A landscape with many peaks, sampled at points; each row gives a point and its height.
From any point a climber steps to the highest of the 2 points nearest to it. It stops when none of these is higher. Distance is the straight distance between rows; heights are no part of it.
z_545: [-21  13  -6  10  25   9   6 -30 -17   5 -15  -1   6  12  -4   9 -10   5
 -10  15  -8  10]  height 554
z_388: [-21 -12 -16   4  15  -7 -36  -3   4 -13 -13 -10  10  19  -2   7  -3   4
 -17  17   1  10]  height 576
z_208: [ 10  15  -9  15  24 -16   8  19 -29  34  -4  17   1  -6  -5 -20  12  -1
   0  41   1   8]  height 370
z_992: [-31  17 -24 -41  51  -2  -9 -15  -2  18   8 -40  26  -8  15  47  23  -2
  -2 -16  -1  -3]  height 30
z_916: [ 8 35 -1 10 16 -4 27 -6 -7  4 -2 17 11  0 -3  3  3 25  8 10 -1  3]  height 60
z_981: [  7 -17   4  13   9  -6  10  13 -10   8  -7  20   1 -10  -6 -36  13 -16
  -7  -6 -12 -14]  height 338
z_614: [ -3  24  -1   7 -15  -2 -10  -6  -1 -12 -24  -7   4  16  10  12   3  25
   0  -3  -2   5]  height 747
z_373: [-12 -21 -11  -7  16  -6 -18  29   4   1   7 -22   8  11  -7  -1  -7 -19
 -12  35  -4   8]  height 260
z_166: [  6  25  13   3 -15  -4   3 -24  -2   6  -9 -10 -24  13   2 -10  -1  20
   0 -22   5  -1]  height 590
z_65: [-23  17 -33 -21  23 -13  14 -12   2 -12  19 -22  26  -9   0  40   5  10
  -6 -29   4  -2]  height 44
z_870: [  3 -13  19  -6  11 -10 -30   4  17  -1 -10 -18   2  22   4 -12  21 -16
   0   9   0   6]  height 399
z_939: [ -9 -10  19  -3   0   4 -11 -28   6  -1   7   6 -26   7 -13 -34  -4 -19
  -9   3   8   9]  height 461
z_2: [-14  16  -1 -22 -14   0   4   2   5 -10  -4  -8  29 -13  30  25   2   7
   8 -47 -18 -41]  height 479
z_393: [ -8   7 -23  -4  29 -17  29 -15 -28  16  14  -1  14   2 -18  15   5  -3
   0  -3  15   1]  height 501
z_468: [-30   5 -13 -10  10  -5  -5 -14  13  -8  -4 -40   0   8  14   4 -11   1
 -10  -8  -6   0]  height 681
z_274: [ 17 -30  32  -8 -31  16   5  20   7  -8   2  21  -7 -24   0 -19   4 -32
  18  18  12  -5]  height 409
z_601: [  2   6   9  -9 -26  11 -16  26  33 -30   4 -16  12   7  19  17 -24   4
  21  -3 -17 -17]  height 201
z_672: [  5 -16  -7  14 -16  16  22   5 -22  14  10  28 -20 -25 -19 -20  -9 -18
 -23  16  -9  12]  height 602
z_396: [-16  28  -4 -20  18 -21  15  -3   0   4   4  -2  21   8 -12  13   0  25
  17 -12   6 -17]  height 231
z_378: [ 24 -14  29  -5 -14   0  -2   5  12   6  17  24  -5 -11  -3 -28  17 -28
  -3  26  -5  19]  height 494
z_24: [ 12 -43   6   3 -20   3 -13  22  19 -31  11   3  12  -7   0   9  -1 -28
   0  19   5  14]  height 402
z_266: [-27   6 -24 -18  -5   5 -15  -2  11  -5  -8 -52  10   3  32  20  -5   9
 -21 -19  -8  -6]  height 633
z_684: [ 22  23 -19  15  19   0  23  -8 -24  14 -11 -12  -1   5   1  21  -1  12
  -9   3  13  20]  height 419
z_718: [ 23 -14  12  18 -22  17 -22 -15   8   6   3   8 -24   3  -6  -3  18 -10
 -15   5   6  32]  height 506
z_586: [-17  -5   9 -10  16  -4  -4 -19  -2 -11   7  -6  -5  16 -19 -23 -18 -17
 -14  12  -5  11]  height 485
z_875: [ 14 -25   2  15   8 -10 -12   6  -6   2   3  27  -2   1 -14 -26  16 -17
 -15  11  -8   4]  height 353
z_323: [ -7 -16  32  -1 -16   9 -28 -30  24 -18   2  13  -8   5   1  -9   1 -10
  10   6   5  16]  height 348
z_689: [ 13  14   2  -9 -28   4  26  -9   0 -15 -10 -15  -2  -5  11 -11   0   0
  -4 -43  -5 -10]  height 513
z_686: [-17  12 -29 -15  11  -4 -12   4   2   9  -4 -39  15   3  31  38   3  15
  -1 -25  -2 -19]  height 591
z_444: [ 22  -2  33  -9 -33  29   2  -7  35   3  30  45 -13 -28  -6  -7  12 -19
  -9  23  10  27]  height 466
z_398: [-10  20  16  -4 -39  13   6 -22   0 -19 -11  16  -2  11  10   7 -13  20
   0 -17  -8  -7]  height 324
z_753: [ 11  -1  -3  10 -15   1  17  14 -24  20  12  14 -11  -3 -11 -14   1 -10
 -21  34  -5  27]  height 634
z_944: [ -3   6 -31 -22  56 -19  10   3 -12  21   9 -44  19  -2 -12  37   7  -6
   1  -5  21   2]  height 350
z_256: [-24  37  -2  -2   0  -7  10 -29  -8   0 -13 -13  29  -2  17  28  13  25
  11 -24  -7  -9]  height 276
z_739: [-33  -6 -31 -26   8  -2  -3 -16   8  -7  13 -29   7 -12  16  17  -6   8
  -9 -43   0 -27]  height 66
z_111: [  0  14  -7  10  13   0  14  -9 -35  43   5   8 -21   6  -9  -7  -6  -1
  -9  34   4  22]  height 640
z_325: [ 10  20  -8  32  22   5   0 -21 -14  19 -14  -2 -17  -2   8  -6  12   4
  -2  -1   0  10]  height 441
z_723: [-28 -12 -18  -2 -10   1  14  -1 -10  -2  -3  -9   2   3   0  12 -24   3
  -2 -15   1 -13]  height 387
z_15: [-21 -16  -6   2   5  -5 -53 -10  21 -30  -8  -1   8   3   6   3   3   5
  -5   1  -3  -1]  height 516
z_150: [  4  -6  -3  18  21 -10 -15   9 -32  28 -20   5  -2   9  -8   1   6  -4
  -4  33   7   9]  height 398
z_802: [-17  34 -14  -6  34  -7   9 -21  -5  -3 -11 -15  12   5  -6  17 -12  18
  -2  10   9  11]  height 505
z_429: [ 34  -3  18   4  -2  -2  -9   3  10   9  18  21 -24  -5 -10 -35  25 -10
   0   5  -3  14]  height 468
z_465: [-10  -4   4 -13  -3  -6  18  -9 -27  13 -12   7   0   5  -3 -10   7   6
 -14 -12   6  -4]  height 713
z_233: [ 19  15 -13  16  10 -22  21  11 -19  12  19 -12 -13  -6 -16 -23 -11  -5
  -6  27   2  14]  height 95
z_768: [ 34 -24  21  15 -32  28  -5   7  10   4   7  40 -24 -34   1 -10  20 -23
  -3  -2   6   9]  height 351
z_246: [ -7   2   4  -8  10 -15 -22 -16 -13   8 -15 -13 -10  21  -4  -9  11  10
  -6  -3  12  -7]  height 446
z_761: [  2  -6 -12   3  22 -18   9   9 -38   9   5  14  14   3 -13 -21   8  -6
 -27  19   1   4]  height 410
z_237: [ -6 -31  29 -11 -32  11 -28 -16  26 -34   0  -5  -4  -1   0   8  -9 -27
   8   2  18   4]  height 327
z_708: [ 18  -7  15  -6 -21  27  12  15  -6  28   2  41 -24 -24  -4 -18  14   0
 -17 -10  -2   0]  height 542
z_138: [-40   5  -9 -22  29 -10  12 -26  -4   4  -2 -29  20   2  11  17  -1  -1
 -10 -13  -5  -7]  height 637
z_270: [ -6   5   1   7  -3  -7 -19   3  34 -22   8  -1  -3   8  -5  -3 -18   3
  22  17  -8   2]  height 436
z_783: [-13  -2  17  -3  12  -4  16   1  -6  20 -10 -14   0  15   4 -16   2  -4
  16   8 -11 -10]  height 566
z_890: [ 33   2  19  19 -23  18 -10   9  18  -6  10  27 -11   3   1  -5  20   8
   4  17  -2  19]  height 456
z_964: [  8 -17  -2  11 -13   5  12  26   2 -13 -12  19   5 -14   8  -8  -6  -4
  17  -8 -11 -25]  height 320
z_333: [-13 -19 -13 -29   3  -2 -32  24  19 -12   4 -13   5  16  -3   5  -3  11
  -4   2   8 -10]  height 164
z_415: [ 12  12   4  18 -30   0  10   3 -14   5  -5   0 -14  10   5  17 -15  18
  18 -23   5 -15]  height 204
z_722: [ 17  18   5   2   0   3   8  17  -9  40  25  33 -25 -19 -17 -27  11   1
 -13  22  -9  14]  height 632
z_473: [ -8  24 -27  19  21  -9  -9  -4  -4   3 -16 -17  16   0  17  40  -5  22
  11 -14   3  -9]  height 482
z_680: [-27 -26  -3 -15  18  -7  -8   9 -18  17 -10 -10  10  20  -6   1   0  -7
 -13   8  -5 -13]  height 339
z_709: [-30  19 -40 -21  23 -14 -13 -22  16  -7  15 -28  17 -12  10  29  -9  17
 -12 -36   2 -18]  height 57
z_441: [ -7 -28 -17 -13  -3 -16 -17  36   1   3   5  -5  -4  16 -11   5 -12   2
   1   8   9 -10]  height 198
z_313: [-20   1  -6   0  10 -10 -14  -6 -13  12 -20 -14   7  19   2  13   1  22
   7 -13   9 -16]  height 487
z_706: [ 20 -23  30  14 -25  -1 -23   4  20  -3  20  26  -2   1   3   9  11 -10
  31  19  12  14]  height 345
z_257: [  7  24  -1  -5   7 -12  35   8 -20  17  19  20  12  -2  -8   0  12  19
  11  -2   3  -6]  height 71
z_440: [-29   3   0 -12  36  -8  18 -19 -11  18  -1 -27   6  12   2  -2 -10 -10
   8   3  -9  -8]  height 601
z_770: [  6  15  -7   5  11   0   5  -4 -25  32  18  33 -16  -7 -17 -19  -1   5
 -23  38  -5  22]  height 678
z_25: [  7  -5   9 -12 -24   1  25  25   5  -8  -2   0   7   4   3 -17  -4 -11
   3  24 -11   3]  height 478
z_223: [ -1   6 -12  26  38  -5 -15  -2 -14  16 -28  -4   1   8  -1   4   5   2
   2  11   4   4]  height 422
z_498: [ 15   8   6  11 -16   9  18   5  13 -17  13  26 -27 -20 -12 -13 -22   3
  16  -7   1  -6]  height 238
z_410: [  9 -32  31 -13 -21   8  -1  13   6  -7  -7  22  10  -1  -6 -20  19 -23
 -11  20  -4  12]  height 469
z_792: [ 13 -16   6  12   4  -5 -18  14  -4   1 -14  19  10  13  -4 -10  25  -1
  -8  28   4  17]  height 378
z_542: [ -6 -28  -5  10   6  -3  -9   0 -10  -6  18  13  -6  -3 -18 -22 -24 -30
  -7  31  -5   5]  height 420
z_426: [ 33 -11  20  11 -38  11 -19   1  30 -34  10  12   2   2   1  13  -2  -9
  13  -3  15  14]  height 343
z_853: [-16  14 -19 -18  54 -22   0   6  -9  25  -6 -27  15   4  -9  20  -3  -1
  -3  17  14  -6]  height 377
z_250: [-19  39  -2   7  11 -11  19 -51 -14  13   3 -12  10  -9   8  26  19  12
  15 -27   3   1]  height 261
z_458: [ 11  -2   1  -5 -37   7   9   5  -7 -11  -5   2 -25  -5  -4   5 -15   8
   5 -27  21 -18]  height 230
z_318: [ 19 -17  20  22 -14   8 -17 -15  22  -2  23  37 -21 -15  -9 -16  10 -14
   7  15   6  23]  height 548
z_205: [ 12   5  -3  29 -13   3  -6 -13  12  -7   3 -19 -25   8  -3  -5 -19   8
  14   4   4  19]  height 517
z_612: [ 23  24  12  -9  -7  -4   5   1  -9   9   3  -1 -22  14 -11 -20   6  10
  -5  -3  11  10]  height 541
z_226: [  2  25 -17   7  21  -2 -30  13  25  -6 -16 -37  13   8  15  19 -10  18
   6  11  -6  -4]  height 405
z_329: [  4 -22  12 -14 -28   0 -14  27  12 -15  -2  -7  -7  15  -3   3  -4 -10
   8  -2  20  -5]  height 268
z_72: [  5 -12 -10   1 -15   1  16  10 -16   1  -1 -11   0  14  -4   3 -16   1
  -7   2   5   4]  height 434
z_544: [  6  34 -13 -14  43 -15  15  -7 -18  11 -17 -18  24   0  -1  35  21   7
  -5   5  18  11]  height 232
z_829: [  1   9  16   9  -4  13  11 -25   6  -1 -14 -12 -12  -1  11 -26   2  -9
 -15 -15 -19   8]  height 459
z_339: [ 24 -18  18  13 -10   3 -18  -4   7  23  34  36 -20 -22  -8 -17  21 -25
  -7  29   4  29]  height 520
z_163: [ 22 -22   2  11 -19  -3  15  23  -7   7  22  10 -13 -23 -11 -30  -4 -27
   5  30 -11   9]  height 406
z_707: [-19   9   1  -1  35  -8  11 -15 -33  20   1  -3   1  14 -13 -22 -10 -20
 -18  14  -7   2]  height 543
z_101: [ 18  26   9  -2  14  -5   7  -3 -22  31  -3  16 -14  14  -5 -16  22  13
 -10   8   5  13]  height 507
z_160: [-23   8 -25  -9  42  -5 -22 -15  14   1  -4 -43  -2   4   8   9 -17   3
 -18   1  -1  -3]  height 642
z_459: [ 22 -23   7   2 -12   7   0  -2   4  -6   3  20 -26 -24 -11 -34   1 -18
   5 -19   9 -15]  height 277
z_172: [  1 -18  27  -7 -10  15  -8 -15  10 -12 -17  18   1   1   3 -27  10 -24
 -20   8  -7  16]  height 449
z_322: [ 17   9   1  10  -2   2   7  12 -20  15 -20  29   3   9   1   1  17  23
  -2  -2  -5  -5]  height 325
z_934: [  5  30 -27   5  38  -9 -16  13   4   5 -23 -26  10   6  11  27  -3  23
   7   5  11  -4]  height 437
z_509: [ 20 -18  42  -1 -30  23   0  -5  23 -12   3  13 -11 -15   7  -9   8 -26
  18   3   5   4]  height 385
z_337: [-16  -6 -24   4  23 -24  19  12 -18  14  10   0  15  -4 -16  -2 -22  -4
   3  25  -6  -2]  height 347
z_628: [ -6   5  -9  -2  45  -9   0   6  -7  25 -18 -17  20   8   7   7   7   4
   1   6   3  -4]  height 401
z_974: [ -5  -7  18  -9 -25   9 -10   1  19 -33 -17  -4   5  -1   8  -5   0  -5
  -1 -15  -4 -10]  height 639
z_867: [ -4  12  22  -9 -28  21  19 -10  -1  -4  -7  13  -5   2   3 -11   1  13
 -11   0  -4   9]  height 346
z_785: [ 11 -20  15   8 -34  10  -7   0  -7  -1   7  16 -20  12  -7   5   4  -4
  -4  17  12  28]  height 536
z_701: [  5 -19   0 -22 -15  -8  -5  46   0  -8  -3   2   9  11  -2   7   0   5
   5  -6   7 -24]  height 235
z_556: [-14   3   0  16   0  12 -10 -37 -15  10  -6  15 -23   8 -12  -9 -10  17
 -13  -3   2  13]  height 620
z_17: [-16  -8 -25 -20   2   2 -20  23  15  -8  10 -22   7   9  10  13 -18  15
  -2 -21  -7 -21]  height 193
z_778: [-12  -7 -18   6  18  -3  30   3 -17  -7   0   2  27   0  -2  -1  -1  -6
 -18   3 -17   1]  height 386
z_555: [ -1 -31   0   9 -18   2  -2  14   1 -18   8  17  -4  -3 -12 -10 -12 -18
  -1  19   7   4]  height 460
z_200: [-19  -7 -12  15  -6   7  21 -16 -24   1  -6  17   2  -4  -3  16 -14  17
  -5 -15  -2  -7]  height 355
z_271: [ 42 -10  22   2 -31  28  -6  16  21   9  29  34 -34 -42  -8 -14  22 -19
 -17   0  11  22]  height 331
z_48: [  9   6  -2  26  -1   6  15  -7   3   3  10   4 -21  -1  -9 -15 -12  -1
   2  16 -10  18]  height 551
z_990: [ -8   2  -7  14   1  -9   0 -12  -5   0  -5 -26 -15  18 -10  -3 -15   2
  -9   1   3  15]  height 480
z_786: [ 10 -29   2  -6 -11   2  -1  22  18 -20  -1 -12  14   6   2  -8   8 -17
 -15   6  -4  11]  height 356
z_516: [ 10 -13  11   5 -22  -1 -20   5  36 -31  16   3   4  -2   1   8 -19  -8
  26   4   3  -5]  height 392
z_746: [-13   9 -13  20   2   6  29 -37 -21  10   4  15 -13 -12  -3  10   3   9
  -2 -33   2  -4]  height 337
z_315: [ 26  -6 -16  26   0 -14  -7  21  -6   5   0 -12  -2  11  -1   3  -4   2
  10  15   7  11]  height 131
z_989: [-11   5 -18   5   9  -7  26  -1 -13   8  13 -18   9  -2   3  40  -1   3
  21 -32   3 -17]  height 93
z_435: [  6 -15  12   5   0  -9 -22  12   3  -6   3   5  13  20  -5   5  14  -3
   2  45   7  34]  height 414
z_978: [ 13 -17   1  -7 -16   2  42  26 -12  10   8   8   0 -15  -1 -19  -5 -15
  -3  15  -6  -1]  height 438
z_124: [-21   6 -13 -24  28 -11  25 -19 -10   7   7 -15  28   0  -4  13  24  -1
  -8 -30  -4 -17]  height 597
z_41: [ 15 -29  33  -2  -8 -11 -30   4  16   0   5   4  -6   9   2 -10  20 -13
  18  13  14  10]  height 374
z_107: [ 24  16 -15  19   0   3  36   7 -14  13  -2  -7   5   1   6   6   3   6
  -3  -7 -10   4]  height 390
z_499: [ -6 -41  27 -18 -17   7   0  21   4 -12 -12  15   8  -9   3 -11   5 -27
   4  15   2 -12]  height 440
z_924: [  1  17  -4 -15   4   1   9  11   8 -16 -11   0  35   7  16   9   9  19
  -2 -19 -22 -16]  height 313
z_364: [-19  18   4 -15 -11  -1   8 -10   2 -12  -2  18   3   4  -5  -3 -17  25
  10  -7   0  -9]  height 294
z_521: [-13 -26  -6 -17  18   7 -37  15  27 -11   4 -25  13  17   6  -2  -1 -14
 -13  22 -14  12]  height 287
z_314: [  3 -27  15   3 -20   8 -18 -17   9 -17 -11   3 -20 -14   1 -26   3 -23
   1 -23  10  -8]  height 292
z_879: [ 12  -5   8  18  -8  19   4  -7   5   8  16  29 -27 -12 -12 -19  -3 -17
 -14  16  -8  25]  height 575
z_92: [-16  17 -31 -17  28  -9  11   5   6  11  14 -38  10   4   0  32 -16  14
  10  -2   0  -8]  height 73
z_504: [ 16  -9   8  22   9 -10 -25 -18  18 -10  29  28  -4  -8 -15 -23   4 -15
   5  31   0  27]  height 519
z_781: [ 11   9   6   8 -17  13  32 -18   4  -1   6  -2 -24  -9   3 -17  -6   0
  -4 -26 -10   4]  height 477
z_835: [ -7  15  -2  -5 -13   3   7  12  22 -19  10 -17   5   3  11  14 -40   5
  21 -11 -14 -16]  height 175
z_59: [  8   0  16   5  19  -7 -29 -17   2   1 -11 -16 -15  19  -3 -16   7  -8
  -3  11  10  18]  height 418
z_815: [  1   6  16 -11  -4   0   0  12   5  -2  -8  -8   6  16   2  -9   2   7
  17   1 -10  -7]  height 530
z_130: [ 16 -25   8   3 -35  18   1   7  -1   2  18  48 -27 -38 -20 -14  -9 -30
 -10  23  13  15]  height 544
z_335: [ -6  18  -9  -7  20 -19   9 -18 -15  17   0 -35  -7   6  -8   4  -4   7
   3 -18  16  -5]  height 532
z_553: [ -9  36  -7  -3  57  -9  13 -18 -10  17 -12 -26  16 -13   2  29  16   3
  17  -5  11  -3]  height 246
z_817: [ -5   1 -35   5  15 -16  24  25 -17   7  14  -6  24  -2  -7  18 -15  14
   7  14  -2  -8]  height 283
z_585: [-35  22 -22 -23  28 -14  -2 -29   0  -4  13 -34  22 -18   8  48  30  -2
   3 -31  -2  -2]  height 34
z_193: [-18   3 -20 -16  34  -8  19  -8  -2  17  20 -37  17  -3   0  37   5  -2
  21 -23   2 -18]  height 83
z_849: [ 20   7  18   1   8   3  -6  -5 -12  29  -7   7 -23  20  -7 -18  17  -1
 -18  28   2  28]  height 484
z_766: [ 17 -21  40 -10 -41  30 -12 -14  22   5  19  44 -19 -18  -1   9   9 -14
   6  12  24  24]  height 439
z_296: [ 25   4  15   3 -12   2  19  16  -1  -3   0   2  -2  10   3 -18  11  -1
  -5  20 -13  21]  height 447
z_821: [-20  25 -19 -16  25 -14 -19  -4  10  -5   5 -19  12   7  -3  11 -12  35
   9 -14   5 -21]  height 207
z_860: [  7 -12 -19   9  15  -9   6  10  -1   1 -14 -14   8  -5   4  -7  17  -1
  -9 -35  -9 -17]  height 342
z_179: [ -8  -3 -25 -15  17 -12   8  25   2  -3  20  -9  18   2  -4   6 -16  13
  -2  -5  -5 -19]  height 225
z_482: [ -7 -20  -2  22   3   6   1   3 -25  24 -20  19  -6   9   0  -9   6  -1
  -2   7  -3   7]  height 376
z_776: [ -6  17   2  16  18   8  -1 -12  -8  11 -15   7  -6  14  -4  -1  -4  10
  -6  36  -3  25]  height 589
z_854: [  5   7   1  -3 -26   6   0   8  12 -18 -14 -20   8   5  23   5   1   5
   2 -26 -10 -22]  height 571
z_321: [ -7  -8  -9   0  -4   3  30  16  -4  -7   0  19  25 -16   4  -4  -2  -1
   1  -9 -15 -16]  height 352
z_132: [ -7  26  -1  17  -1 -10  -9 -23  -2   1 -14 -25 -11   2  16  -1  -1  16
  12 -30  -4 -14]  height 550
z_863: [  4 -14  10  -3  -9  22  27  -4 -12   3 -12  31 -15 -24  -3 -24   5 -10
 -16 -11  -5  -8]  height 512
z_347: [ -2   0  28   2 -25  14  -7  -9  18 -11  -2  23 -16   2  -2 -11  -5   4
  11   8  -4   5]  height 364
z_721: [-10  -3 -22  -1   7   1  13  16  -2  11   3 -42   3   8   9  29 -24   2
  17  -4  -1 -16]  height 62
z_427: [ 12 -10   6   7 -15  -1 -14  21  -2  -8 -17  19   2  16  -1  -5  19  11
  -7  -5   0   3]  height 349
z_230: [  1  23   5  20  14   8   2 -26   1  10 -26 -19  -1   0  19 -15  10   4
  -7  -8 -17  10]  height 452
z_225: [ 19  11   6   8 -32  -1   4  18   0  -1   7  10 -19  10  -3   7 -14  15
  22   5   0   4]  height 188
z_987: [  6  -2  16  -6 -47  12 -14  -3   9 -32 -10  -3 -25 -13  -3   6 -13  -1
   2 -25  23 -15]  height 267
z_962: [ 14   6 -20  26  16  -8  12   5  -8   1 -10 -20  19  -1  11  13   8   7
   6 -23 -14  -6]  height 363
z_218: [-14   3   1   6  27  -6  10 -30 -15   6   9  15 -12   6 -19 -24 -21   0
 -11  17  -4   8]  height 515
z_385: [ 27  15  17   4  -4   3   0   6  12  -4   9  25  -3   3  -5 -21  19  11
  -7  34  -7  32]  height 432
z_933: [ -1  11 -20   9  -5  -2   4   8   6 -28   3  16  15  -1   4  16 -21  25
   6 -22  -8 -25]  height 166
z_938: [-23   4  -9  -9 -14   1  -7   7   9 -22  -2   5  14  -5   6  17 -27  19
  11 -32   0 -42]  height 132
z_304: [-12 -10 -11  18  26   8   8   4   2  -4 -15 -10  18   5   9  -5  -5 -15
 -15  12 -20   2]  height 415
z_88: [ -8  10  -1   4  35 -11   8  -5 -30  26   7  -6 -15  12 -16  -3 -19 -17
 -11  35  14   8]  height 588
z_825: [ -2  29  -9 -28   5   3  17  13   2  -4   3 -22  31  17  15  27  -2  18
   8  -9 -14 -14]  height 344
z_342: [ 15  -8  -3  16  -5   6  16   1 -13   3  -9   7   3 -10   9 -17  13   0
  -6 -31 -14 -10]  height 328
z_54: [ 20  -2   3   2 -29  11   3  19  -5  21  28  45 -26 -33 -12 -23   7  -8
 -14  14   2  11]  height 585
z_232: [  5  -6  18  -9 -21  21  28  10   1  -8  -5  37   0 -22  -6 -22   0  -4
   5   8  -4  -6]  height 486
z_702: [ 31  -9  13  26 -13  18   6  11   4  16  -5   6 -32  -4   9 -19  17  -9
   5  -8  -8   9]  height 303
z_202: [-14  11   4 -27 -18   7 -12  15  19 -14 -12 -25  15  -3  36  10  -2   7
   2 -33 -21 -34]  height 521
z_920: [-19 -36   7  -2   2  -2  -7  12 -15  12 -18  11  -2   5   0  -3   5  -7
   2   0  -4 -16]  height 360
z_331: [ 20  -2  21   7 -35   7 -14  20  22 -16  -5 -14  -3   3  19  11 -18 -14
  34 -14 -12 -20]  height 226
z_387: [  8  36  -9   1  29  -5  10 -21 -19  13 -22 -16  -4  14  -9  12  -3  10
 -17  20  24  23]  height 453
z_935: [ -4  -6   5  15 -15   6 -20 -14 -12   4  -7  14 -21  18 -16   5   0   9
  -9  17  13  22]  height 578
z_606: [  5 -17  14   1 -34  27 -10  10  19 -26 -15  -3  -2 -13  13  11 -20 -18
  26 -12   1 -30]  height 255
z_29: [  4 -10 -15  -7   6   6 -10  17  24 -26  -7 -13  21   7  12  -3   4  -2
 -19   1 -17   2]  height 326
z_764: [-16  15 -33  -5  33 -25 -13 -17 -12   2  -3 -35   1   3   2  12 -10   9
 -12 -18  18  -6]  height 587
z_608: [ 21   2  23  20 -34  17 -29  -8  11   6  -1  27 -29   1   5   4  17   8
   1  -8   4  18]  height 481
z_550: [ -5  -1  -1   0  -7   9  17 -19 -25  21   4  17 -24  -1 -14 -13  -4   4
 -20  -8   5   2]  height 661
z_206: [ 22   2  -4   5 -11  -7  17   6   5  -3  20  25 -19 -17 -21 -35  -5  -3
   5  -4   2  -6]  height 257
z_446: [-20  12   6 -32  -2  -4  -8  19  13 -13   4 -11  12  14  10   7  -9  20
  21   1 -13 -18]  height 476
z_308: [  8  -9  -8  10 -11 -17  -6  40  -2  -8  11   0   2  17  -8   2  -9   4
  21  19   1  -3]  height 158
z_968: [-10   0  -6   4  12   2  44 -29 -28  11  12  21  10 -15 -16   6  15   3
   0 -33   1  -4]  height 323
z_220: [-10  27   7   5  10   2   7  -8   0   2 -24  -1  24   2  21   9  16  21
   5 -19 -16 -16]  height 293
z_536: [ 22 -15  29  -5 -21   9  -6  -3  21  21  47  44  -8 -42  -9 -10  10 -36
  -9  32  13  31]  height 492
z_700: [  9 -23   4   5 -36   6   5  20  -4 -14  12  42  -1 -31 -13 -15 -11 -13
  -3  28   5  10]  height 508
z_79: [ 20 -19  19   0 -48  14 -15  12  13 -29   6   2 -15  -5  -6  10 -13 -14
   9 -11  22   1]  height 306
z_833: [-15   9 -11 -14  31 -17  23 -23 -23  10  14  -6  20  -4 -13  27  33  -6
  15 -24  10  -3]  height 553
z_500: [  5  -6  12  11 -13   6 -28   3  21 -20  -5   7  10  17   6  11  17   1
  -2  19  -3  29]  height 455
z_302: [ 22   2   6  17 -12   8  23  15  -5  20  -5  11 -17  -8   9 -14   5   2
  19 -19  -7 -13]  height 314
z_937: [-20 -11   3 -19   1   3   2  -2   1 -16 -18  -7  16   3   9 -12   1  -2
 -13 -15  -7 -14]  height 714
z_476: [ 21 -22  32   6 -25  35  -4 -16  29  -7   8  30 -21 -44   0  -6  13 -33
  12  -3  17   9]  height 368
z_664: [-26  11 -16   0   5  -3 -18   3  -7   5 -24 -31  10  12  24  35  -4  24
   7  -6   5 -13]  height 539
z_332: [ -4 -12   7   5   6  13  10  -4  -4  -7 -11   2   9  10   5 -23   4 -15
 -26  16 -21  16]  height 433
z_216: [ 18  14  -5  10  -7  -7  18   9   3 -16  12  12   1  -5  -3  -2  -3  16
  19 -29  -2 -22]  height 197
z_658: [-30   2 -15 -38  22   0   6  -1   6   9  21 -29  22 -10  15  30   6   5
   9 -39  -6 -27]  height 75
z_810: [ 19  14   5  12 -20   1   3   4  19 -31   2  20  -5  -9  -5  -7 -19  10
  17 -16  -3 -22]  height 217
z_328: [ -3  -3  -1  -4  24   4 -26  18  31 -14 -13 -15  24   8  14  -2  10  -4
  -4  21 -17   8]  height 305
z_807: [  4 -28  12  -1 -18  12 -14  28   7 -12 -24   3   3 -12   9  -7  -9 -12
  15 -15  -6 -30]  height 290
z_738: [ 17   2 -14  13  21 -20  -9  11  -5   2   4  -8  -1   6 -14 -11  -5  -4
  -4  32  10  18]  height 113
z_759: [ -7  14   0 -21  12 -17   5   1  -1  -6   8  17   4  11 -17 -12  -1  23
   2   1   3 -12]  height 262
z_625: [  2   9  -3   8   9  -2 -12   0   0 -10 -21  -8  17  18   1   0   9  14
 -13  13  -5  10]  height 657
z_481: [ -1  12 -10  -7  34 -21  17  -7 -46  23   0  11  11   8 -15   3  11   2
 -18  20  13   8]  height 448
z_186: [ -7 -11 -15 -22  -9  18 -42  20  29 -20   2 -21   0  -5  24  15 -19   0
   4 -27 -12 -32]  height 167
z_479: [ 25 -17  12  24  -9   6 -30 -18  16 -13   5   7  -2  11  -1   3  20 -16
  -9  20  12  43]  height 483
z_264: [-14 -11   8 -26 -15  13  29  -4 -18  -5 -22   5  12  -2   9  -1   3  -1
 -17 -18  -8  -9]  height 787
z_665: [-12 -35  11   2 -23   3 -38 -16  29 -33 -10  -2  -5 -13   7  -1   0 -19
  -2 -21  19  -7]  height 307
z_86: [-23  -5   1   8  -8  -7 -30 -18  26 -24  -2  -6  -2   3   1  -6 -21  11
  11  -4  -2  -3]  height 473
z_862: [-17  31   3  11  37  -8  13 -44 -13  20 -14 -20   7  -5   6  14   9   5
   7 -11   2   5]  height 254
z_423: [-24 -14  -7   8   8  -9  11   0  -2  -1  10   6   0  -5 -13 -16 -28  -9
   7  17 -11 -11]  height 388
z_30: [-20  -8   1 -14 -29  -4 -41  -5  26 -35  -3 -14  -5  -1   6   8 -19   6
   8 -13   6  -9]  height 426
z_551: [ -3  29 -13   6  16 -20   4 -18  -6   7  -3 -46   0   1  14  22  -2  13
  17 -32   8 -19]  height 514
z_928: [ 21  24 -11   0   4 -16  32   4 -24  23  23  10 -10  -5 -17 -14   2  14
  -1  15   2  10]  height 82
z_123: [-32  -8  -9 -24  26 -13 -16  -1  -3   9  -1 -21   5  15  -9   4 -12  11
  -9  11   2 -16]  height 315
z_359: [-17   6  -9 -10 -14 -12   6   3  -5   3   4  -9  12   2   7  35 -15  18
  22 -34  -2 -36]  height 108
z_719: [  6  30 -16 -15  16   0 -20  27  14  -5  -8 -23  28  15  27  23   4  24
   4  -7 -14 -14]  height 375

For each start below, name the point where the climber stops.
z_601: z_410
z_739: z_347
z_92: z_347
z_928: z_86
z_981: z_264
z_427: z_264
